A landscape with many valleys, sampled at points; each row gives a point and its height.
A ball rolls from a point to the lowest of its 5 nearest points, and stops where none of them is lower. Distance is the straight distance between rows; heights are no part of it.
(678): [193 101 130  98  78  98  76 129 186 101 139  81 173]  height 1.15
(582): [ 96 110 123 154 147 177 173 130  93 136  98 153  50]  height 1.41
(477): [192 128 144 125 100  86  79 138 185 105 166  79 197]  height 1.72
(80): [ 90 169 119 146 151 103 115 122 102 157 120 135 141]  height 2.27
(297): [162  77 134  99  82 143 104 108 170 114 141 106 148]  height 1.74
(213): [ 96  99 133 149 142 181 176 118 113 119 125 155  39]  height 1.43
(609): [111 152 125 131 125  95 116 124 128 135 113 105 153]  height 3.47
(373): [109 112 128 142 147 170 170 132 111 121 122 156  53]  height 1.38
(30): [145  89 139 130  88 194 168  93 141 100 139 142  39]  height 1.76
(323): [134 139 146 109 114  92 109 140 152 127 147  90 163]  height 0.81
(81): [117 176 126 129 173  60 105 159 136 124 120 103 237]  height 2.77
(106): [166 121 131 115 102  96  81 132 173 109 155  89 167]  height 1.67
(458): [122 131 126 125 137 137 133 122 111 156 108 136 121]  height 1.07
(120): [ 84 146 106 165 173 153 155 143  76 141  98 163  62]  height 1.64
(321): [170  68 136  95  83 169 140 109 157 110 143 138 123]  height 3.18
(311): [136  96 118 134 118 163 137 124 127 110 142 162  95]  height 1.63
(340): [127 147 138 117 120  96 113 132 137 134 125  92 157]  height 4.64
(115): [118 103 130 138 138 168 151 127 119 117 133 167  69]  height 1.42
(658): [121 123 122 124 138 156 145 132 105 148 118 154 103]  height 1.27
(230): [191 122 130 115  92  87  84 131 178 102 154  81 188]  height 0.26
(396): [ 94 150 110 160 172 150 143 141  81 149 104 164  82]  height 1.48
(186): [ 95 174 129 131 163  64 112 155 121 123 118 111 202]  height 3.41
(71): [ 88 173 118 154 183 139 134 137  78 163 114 158 112]  height 1.60
(365): [119 156 122 130 121  82 116 129 133 122 116 101 175]  height 4.90
(400): [113 146 120 125 136 125 121 118 110 158 113 125 135]  height 1.47
(319): [132 113 133 112 142 146 124 128 126 147 138 142 121]  height 1.53
(270): [144 149 143 106 117  75 115 139 158 115 132  85 187]  height 6.51
(216): [162  81 125 106  94 150 123 105 147 118 147 140 138]  height 2.30
(157): [113 117 121 139 147 158 163 139  89 141 101 152  81]  height 1.32
(283): [120 128 142 110 121 121 118 116 129 153 123 116 140]  height 2.29
(407): [118 134 117 131 148 147 137 127  93 154 107 151 111]  height 1.24
(111): [162 139 142 114 112  76 105 142 167 109 151  85 184]  height 5.24
(257): [ 77 190 130 125 168  76 131 163 110 135 100 112 191]  height 3.98
(362): [151 130 137 109 111  89  93 137 163 117 153  96 159]  height 3.51
(610): [125 163 131 134 127  69 116 142 129 118 113  98 196]  height 4.18
(592): [120 131 140 103 127 116 114 125 142 146 138 107 143]  height 3.07
(361): [ 68 188 133 138 173 106 133 133 101 161 112 138 144]  height 2.67
(667): [137 164 130 133 139  61 114 146 132 120 119 100 228]  height 0.96
(249): [ 80 170 122 147 164 121 129 128  89 165 117 147 132]  height 1.98
(202): [182  81 128  92  71 116  89 118 188 102 145  83 154]  height 1.44
(276): [159  81 120 112  86 164 135 108 141 112 143 147 119]  height 2.78
(135): [114 150 103 150 158 141 139 122  86 164 104 156 102]  height 1.33
(388): [ 78 174 112 164 192 143 159 150  69 158 101 167  69]  height 2.03
(351): [111  95 130 162 132 189 160 117 118 109 138 163  38]  height 1.45
(624): [168  74 139  96  82 177 152 113 147 102 142 146  97]  height 3.53
(205): [142  76 132 142  90 199 168  89 127 104 144 147  30]  height 1.62
(392): [127  94 121 152 107 183 159 104 122 105 134 157  40]  height 1.51
(149): [ 80 187 134 137 153  83 119 133 120 137 120 126 161]  height 0.79
(538): [104 166 123 137 133  81 113 132 121 138 119 117 162]  height 3.65
(487): [166  84 139 117  82 184 159 106 133 101 147 142  68]  height 2.68
(54): [144 103 128 108 114 131 103 128 155 136 143 132 139]  height 2.21
(176): [134  99 125 114 124 140 115 121 144 128 151 146 128]  height 2.04
(526): [151  81 124 136  94 182 156 117 127  91 138 159  79]  height 1.89
(660): [153 150 144 122 124  72 115 147 152 121 125  75 220]  height 6.27
(59): [ 74 177 130 146 179 129 143 127  80 164 113 158 122]  height 1.88
(659): [148  86 122 122 112 156 115 123 136 122 146 156 123]  height 2.15
(248): [218 102 136  98  76 100  85 128 190  93 148  70 178]  height 1.28
(374): [ 71 162 109 170 199 158 172 145  69 158 103 158  56]  height 2.85

For each start below, name every point that the ball comes to, in order.
(297): (202) > (230)
(351): (373) > (157) > (407) > (458)
(276): (311) > (115) > (373) > (157) > (407) > (458)
(659): (311) > (115) > (373) > (157) > (407) > (458)

Where does a ball stop that starts at each point below?
(321): (230)
(216): (230)
(388): (458)
(59): (458)
